Each row is a point on a tangle of strands that fork, close into loops and nearly touch. The rows are in no order.
In the rows, 128 means zero.
Points whose rows are less than 124 apart are linked; no others are. Some points are linked to none.
lumul: [160 154 141 109 107 165 152 147 163 187 100  93 165 173 142 159  76 167
 166 137 183 105 125 115 143  88  88 105 182 133]
ludim: [128 202 142 109 128 133 194 184  72 144  93 111 159 100 128 126 143 156
 156  74 142 186 103 124 125 113 131 136 181 151]
fevek: [167  79 129 128 138 161 141 207  96 174 122 125 119 122 122 129 117 167
 125 187 116 175 168 107 129  98 131 197 191 144]
Zube: [101  60  78 154 155 147  97 137 133 103 151 131 112 122 100 142 154 147
  83 121  68 130 135 124 137 119 144 137  80 179]
Nek: [ 89 122 127 136 119 135 159  42 113 141 154 116 129 118 138 104 149 105
 118 126 128 135  74 136 138 128 112 106  90 166]
fimud: [138 133  79 161 133 139 161 121 118 166 139 154 148 170 122 171  96 119
 128  89  96  53 132 122 133 122 104  79 139 176]
Zakev: [127  97 110 126 100 104 112  93 164 151 170 146 120 169 137 133  73 155
 104 118 158  97 110 143 154 146 116  93 146 171]
rul: [116 146 121 105 111  82 112  58 152 128 163 144 130 148 148 113  97 132
  94 100 157 115  83 168 146 155 117  78 119 145]
sopo: [138 120 116 103 136  97  68 156 184  79 141 156 121 140 104 141 122 160
  88  99 112 110 149 136 117 147 155 119 103 125]
vafef: [123 143  94 143 140 107 143 122 129 141 138 187 138 144 114 165 110 112
  96  98  96  53 155 123 117 171 131  66 160 128]
zepu: [ 95 139 114 159 123 136 162 128  62 146 111 144 129  92 145 155 135  90
 127 157  92 131 151 130 147 105 122 145 181 136]
tozod: [133 112 128 112 148 105  64 157 199  66 146  96 113 127 108  94 173 140
 124  69 129 159 117 158 123 146 143 136  56 129]
Zegal: [155 195 120 125 137 149 192 195  82 154  85 121 172 131 122 162 127 153
 153  77 109 138 126 116 126 111 114 128 194 152]
Zedal: [127  81 155 158 104 162  96  83 153 108 150 111  86 133 130 113 138 111
 132 169 128 143 137 111 101 153 122 146  68 106]
Nelup: [128 146  97 108 166  96 163 133 122 114 136 155 122 135  83  93 135 110
 118  89 128  84 128 108 114 219 146  92 113 127]
Nar: [122 166 165 135  91 133  98  85 157 124 108  98 153 104 159 173 108 104
 135 138 128 107 116 133 143  65 117 113 131 102]
ged: [114 151 115 159 103 150 201  52  84 192 130 124 152 144 154 158  91  94
 165 136 143 103 107 138 156  90 104  95 133 172]
nas: [156  69  75 159 160 139 153 135 154 136 166 141  82 171  72 111 104 124
 127 154 153 112 145  98 130 228 122 128 112 150]
lanu: [130  97 104 128 163 146 170 134 102 151 140  98 145 147 121 104 139 143
 124 110 128 126  82 138 143  87 113 114 109 201]
neka: [161 156 191  85 114 137 112 178 124 117  92  66 161 109 131 122 148 158
 175 158 155 187 138 119  96 106 149 177 169  66]
gog: [122  71 125 114 131 132  99 197 113 142 128 154  94 111 123 152 116 158
  95 190  93 162 180 116 130  92 139 194 163 109]
pazuz: [146 193 166  74 144 122 160 113 151 117  93 111 162 128 114 106 141 139
 177  75 170 117  94 129 103 149 140  88 102 113]
Rufa: [118 121 140  87 102  86  38 163 165  80 130 188 119 125 142 133 115 164
  84  99 115 129 145 140 127 135 151 113 104  92]
gov: [133  52 100 139 134 155  96 162 174 137 147 104 129 154 124 138 119 187
  88 151 134 133 118 131 166  65 116 161 118 176]
Dugad: [130  81 123 156 177 135 123 152 118 122 126 155  80 131 104  72 129 118
 118 200 142 144 151 103 117 181 152 168 137  82]
kib: [112 125 102 136 135 109 114 152 130 134 125 199 117 126 110 171 107 123
  86 123  93  79 176 111 130 155 143 106 169 101]
nogis: [128 145  95 187  92 149 166  79 105 170 116 121 152 138 155 184  96 107
 141 120  91  92 124 143 172  53  91  97 137 186]
lur: [138 181 154 108  97 109 114 132 148 130 116 134 144 121 125 170 101 121
 130 134 123 100 169 117 116 135 131 117 166  82]
lavo: [147  86  89  97 175  94 101 189 149  97 151 119 124 136  99  94 153 169
  83  67 119 139 102 144 147 147 152 139 111 189]
gid: [163 107 119 162 121 174 157 186  78 186  94 107 121 131 129 156 111 145
 163 188  93 167 167 132 120  87 117 222 164 156]
Luze: [125 125 115 123 147 148 135 149 142 120 109  94 176 118  95 143 169 136
 117  84 102  90 122 123 109  95 124 100  98 159]
denil: [116 102 111 139 169 118 123 130 128 111 151 149  80 130 106  68 148 105
 118 153 139 131 131 113 128 185 141 132 113 109]
vob: [161 182 193  70 117 110 126 182 118 116 104 126 141 123 143 105 133 165
 142 120 155 176 146 117 103 136 142 142 182  82]
poka: [164  68  78 152 149 141 158 153 137 145 155 147 119 171  99 128  97 148
 113 146 131  90 140 102 134 170 115 118 128 161]
Sinos: [123 155 131 156 121 185 197 111  55 161  75  95 125  87 133 140 137  88
 200 192 130 156 141 113 124 120 118 169 155 126]
guren: [166 197 154 123  80 141 125 166 139 141  99  97 164 105 127 191 104 155
 143 139 115 125 183 127 121 128 133 148 200  73]
tovos: [106 136 140 168 101 157 186  45  83 173 124 125 123 117 157 136 104  79
 152 182 133 121 123 131 155  99 105 114 140 142]
luban: [171  87  69 128 148 106 142 179 140 150 166 174 131 170 111 148  81 173
  96 124 109  74 125 114 150 149 104 119 152 168]
fara: [106 144 150 133 112 108  88 114 102  84 122 162 126  92 150 121 166  91
 116 114  91 114 139 136 109 125 144 111 105  70]
gute: [148 146 147 107 114 165 130  99 199 166 117  72 170 184 122 147  88 151
 147 119 192  80 114 116 133 107  98  93 132 136]
revid: [114 131 146 117 114 111 100 165 108 109 111 124 139  73 150 154 135 130
 117 146 102 173 139 135 137  66 134 167 163 113]
Bub: [152 153 140  94 119 114 147 164 136 167 119 113 166 146 139 141 102 177
 131 114 162 134 121 118 141  99 108 125 188 136]
duli: [108 118  86 162 187 134 140 127 119 116 143 152 102 128  89  93 147 100
 107 117 106  95 133 110 108 215 148 105  98 119]
nizu: [ 94 136 139 133 130  95  73 114  99  58 121 183 108 119 143  96 189  88
 115  85 106 126 127 138 118 164 136 129  69  70]
loto: [112 136 101 145 180 106 181 170  53 129 115 177 124 102 107  88 151 108
 105 108  99 119 129  94 119 176 145 108 167 110]
Viga: [136 135 168 113  97 134  96 115 144 126 120 119 140 121 135 147 123 128
 150 164 132 113 153 120 110 114 130 122 128  81]
tamog: [110 159 165  92 124 127 126  70 154 113 121  77 166 109 141 106 148 111
 129  92 160 131  63 146 135  79 116 105  92 123]
Lav: [144  92  94 130 138  97 134 190 133 144 154 195 110 143 111 162  91 166
  80 121 114  87 161 101 137 151 130 139 190 124]
lom: [142 171 155  76 154 109 119 127 180  84 111  81 166 139 122  83 171 130
 152  47 164 134  69 158 118 141 143 105  80 129]
levav: [126 105  95 157 106 129 136  82 149 174 151 150 142 173 137 159  78 140
 108 125 127  72 119 130 166 107 111  80 145 181]
rane: [127 107 128 178 134 172 105  76 167 115 145 123  89 151 102 131 122 105
 140 181 127 105 173  95  95 199 112 121  71 100]
sisab: [133 122 163 111 139 141 131 120 127  78 107  89 128  93 119 100 192 106
 155 122 127 150 112 133  90 108 145 148  82 106]
gul: [129 118 100 157 127 156 170 144  68 152 114 122 145 112 142 149 142 106
 141 151  90 140 140 138 144  72 120 153 139 176]
Gakil: [102 129 155 115  98  77 108  98 111 142 144 182 100 116 184 107 103 123
 107 171 144 147 132 139 154 112 139 124 176 112]
Bubub: [130 187 150 103 102  85  75 139 152 116 124 180 153 107 153 169 100 137
 110  95 108 112 163 138 137 109 139 109 173  91]
dasa: [105 164 129  85 179 122 206 104  89 142 129 126 128 118 109  83 158 118
 145  85 164 125  75 130 111 175 148 100  85 159]
vazif: [106 118 176 130 104  95  81  80 103  88 147 172  75 129 170  79 143  97
 131 156 156 158 114 139 128 141 125 150  93  70]
nomom: [135 114 111  97 142  68  62 157 190  82 159 116 118 139 116 101 122 151
  97  74 136 157 113 156 138 158 141 113  94 158]
kure: [ 96  79 123 121 132 120  86 130 134 100 148 130 102 110 123 120 162 131
  93 143  93 147 125 133 137 113 142 146  96 138]
dadin: [118 144 154 102  87  85  52 149 128  99 122 194 114 116 180 152 109 141
 107 133 110 142 169 143 126 113 143 131 151  52]
Savup: [105  98 163 168 100 143 130  63 119 157 135 139  97 116 159 137  97  90
 135 217 124 137 143 130 145  96 120 125 146 116]
sipu: [125 152 163  82  96  67 119  56 135 121 155 141 110 154 165  80 113 119
 125 114 195 149  81 182 141 159 118 104 109 109]
modil: [110 152 144 156 116 154 160 109  64 153  95 124 114  80 133 137 135  68
 148 185 107 135 155 109 125 122 134 159 157  90]
fuzep: [155  86  66 101 165 118 140 186 128 140 147 113 149 159 114 104 129 171
 110  96 121 124  77 136 142 114 126 130 123 195]
dedak: [101 128 129 156  90 137  97  72 173 120 148 153 124 136 123 162 106 117
 110 130 115  96 135 119 115 150 118  86  97 125]
Vife: [154  90 111 173 131 171 165 166  86 176 106 108 131 145 139 152 114 136
 152 176  97 159 148 145 133  52 111 176 127 184]
ganom: [143 176  99 163  92 153 143 117 111 154 113 132 148 117 149 209  96 125
 146 120  96 107 170 138 160  95 111 144 191 129]
Baf: [144 150 148  80 138  97 129 161 136 128 120 122 154 114 136 109 133 160
 112 121 146 151 119 137 125 115 137 129 172 128]
muv: [120  82 123 120 120 137  87 132 174 122 135 121 111 134 136 142 123 162
 102 158 137 151 126 132 150  80 136 145 119 135]
Sune: [152 135 176 104 140 128  94 125 166  63 137  98 112 153 117  72 183 106
 182 101 166 135 125 137  96 177 139 133  66  84]
pera: [124  53 123 125 170 141 105 182 118 125 127 153  75 118  94 116 146 132
 105 197 107 158 174 108 113 142 156 182 139  95]
Bizen: [ 83 136 141 140 110 140 124  31 158 121 142  75 151 118 157 125 140 105
 123 105 143 137  50 146 132  94 101 112  52 153]
seben: [ 96  86 159 160 119 152  85  82 113  99 133 140  79 112 144  84 143  88
 136 193 119 164 137 125 110 129 134 158  89  76]
vur: [150 184 124 158  78 156 115 164 121 153 111 109 150 105 131 206  84 154
 140 137  95 130 183 134 153 118 130 181 221 106]
tum: [131  86 111 167 143 140 110  96 174 133 161 142  64 171 103 112  94 127
 125 177 166 116 161  94 121 221 120 123 103 110]
tid: [112 189 158 126 117 177 204 127  58 148  63  95 139  82 129 141 151 106
 213 148 136 160 117 107  97 127 130 152 147 118]
Vudug: [116 184 147  98 149 142 211 153  76 147  75 114 152 100 112 133 159 142
 194 103 149 150 112  94  86 122 135 117 143 126]
perab: [140 156 134  92 142 139 143 119 194 130 125  94 152 160 100 112 130 152
 154 111 178  99 106 116 116 141 121  90 119 139]
gug: [134 163 104 164  93 143 119 110 122 168 115 103 162 126 178 182 100 134
 135 123 130 115 130 162 173  45 103 126 174 166]
Bifi: [114 194 163 109  94 113 119  82 138 102  99  88 180  98 166 144 135  98
 141  99 143 126  73 148 133  59 119 105 125 106]
tig: [140 128 189  89 100 124  87 158 117  99 105  91 134  72 150 125 147 127
 146 173 123 189 137 139 105  78 143 190 141  66]
kavo: [116 121  93 155 171 113 132 179  87 126 117 187 124  96 106 141 143 100
  89 129  77  93 166 102 105 151 145 123 162 101]
Bunot: [128 157 107 114 178 119 202 156  84 126 102 146 149 119  83 110 175 105
 125  86 118  90 127  95  91 191 154 101 128 123]
tufi: [112 106 102 162 129 168 169  67 118 147 151  89 154 150 117 138 135 113
 122 112 118 111  90 123 140  99  97 107  81 192]
big: [150 144 145 109 146 101  91 137 195  78 142  80 134 144 111  87 174 108
 157  49 150 158 112 143 106 181 139 109  43 138]
pas: [133 110 138 144 131 115  73 114 136  61 142 140  88 141 123  86 173  94
 142 103 139 155 129 140 112 184 133 145  55  73]
medi: [121 106 123 118 150 131 158 103 159 121 176  75  90 140 114  69 132 118
 144 114 180 168  97 146 125 184 141 132  76 166]
gedi: [107 116 153 117 107  92 108  64 133 107 163 136  86 134 166  58 142 108
 130 129 173 163  90 167 142 150 130 135  82 115]
dodu: [124  36  74 163 138 141 118 159 120 130 163 126 110 161 114 127 122 165
  82 130  94 128 124 137 140  96 121 152  94 208]

How many points has the smallest loop of links through each point below? Write 0 if it is on no loop.
Bubub | 16
Zube | 5
seben | 17
lumul | 0

A fork is a point with three links, a tip a point with one. Leave the first point through the second and follow the links. Name the first fork or tip that comes.
modil / zepu | kib
tufi / Nek | lur
lom / pazuz | revid
kib / kavo | Zegal
lur / guren | Savup
Bifi / tamog | nomom

Name the points in between on the shortest way along the links from the first point to the second, in order.
nogis / nizu | gug ganom vur guren lur Bubub dadin Rufa sopo nomom tozod big Sune pas
fuzep / Nar | lanu tufi Nek Bizen tamog Bifi
kib / ludim | kavo loto Bunot Nelup duli denil Dugad pera gog fevek gid Vife gul zepu modil Sinos tid Vudug
neka / tufi | vob Baf Bub lumul gute perab pazuz lom big tozod nomom lavo fuzep lanu
sipu / kavo | rul Zakev levav fimud vafef kib
seben / kib | Zedal rane tum nas poka luban Lav
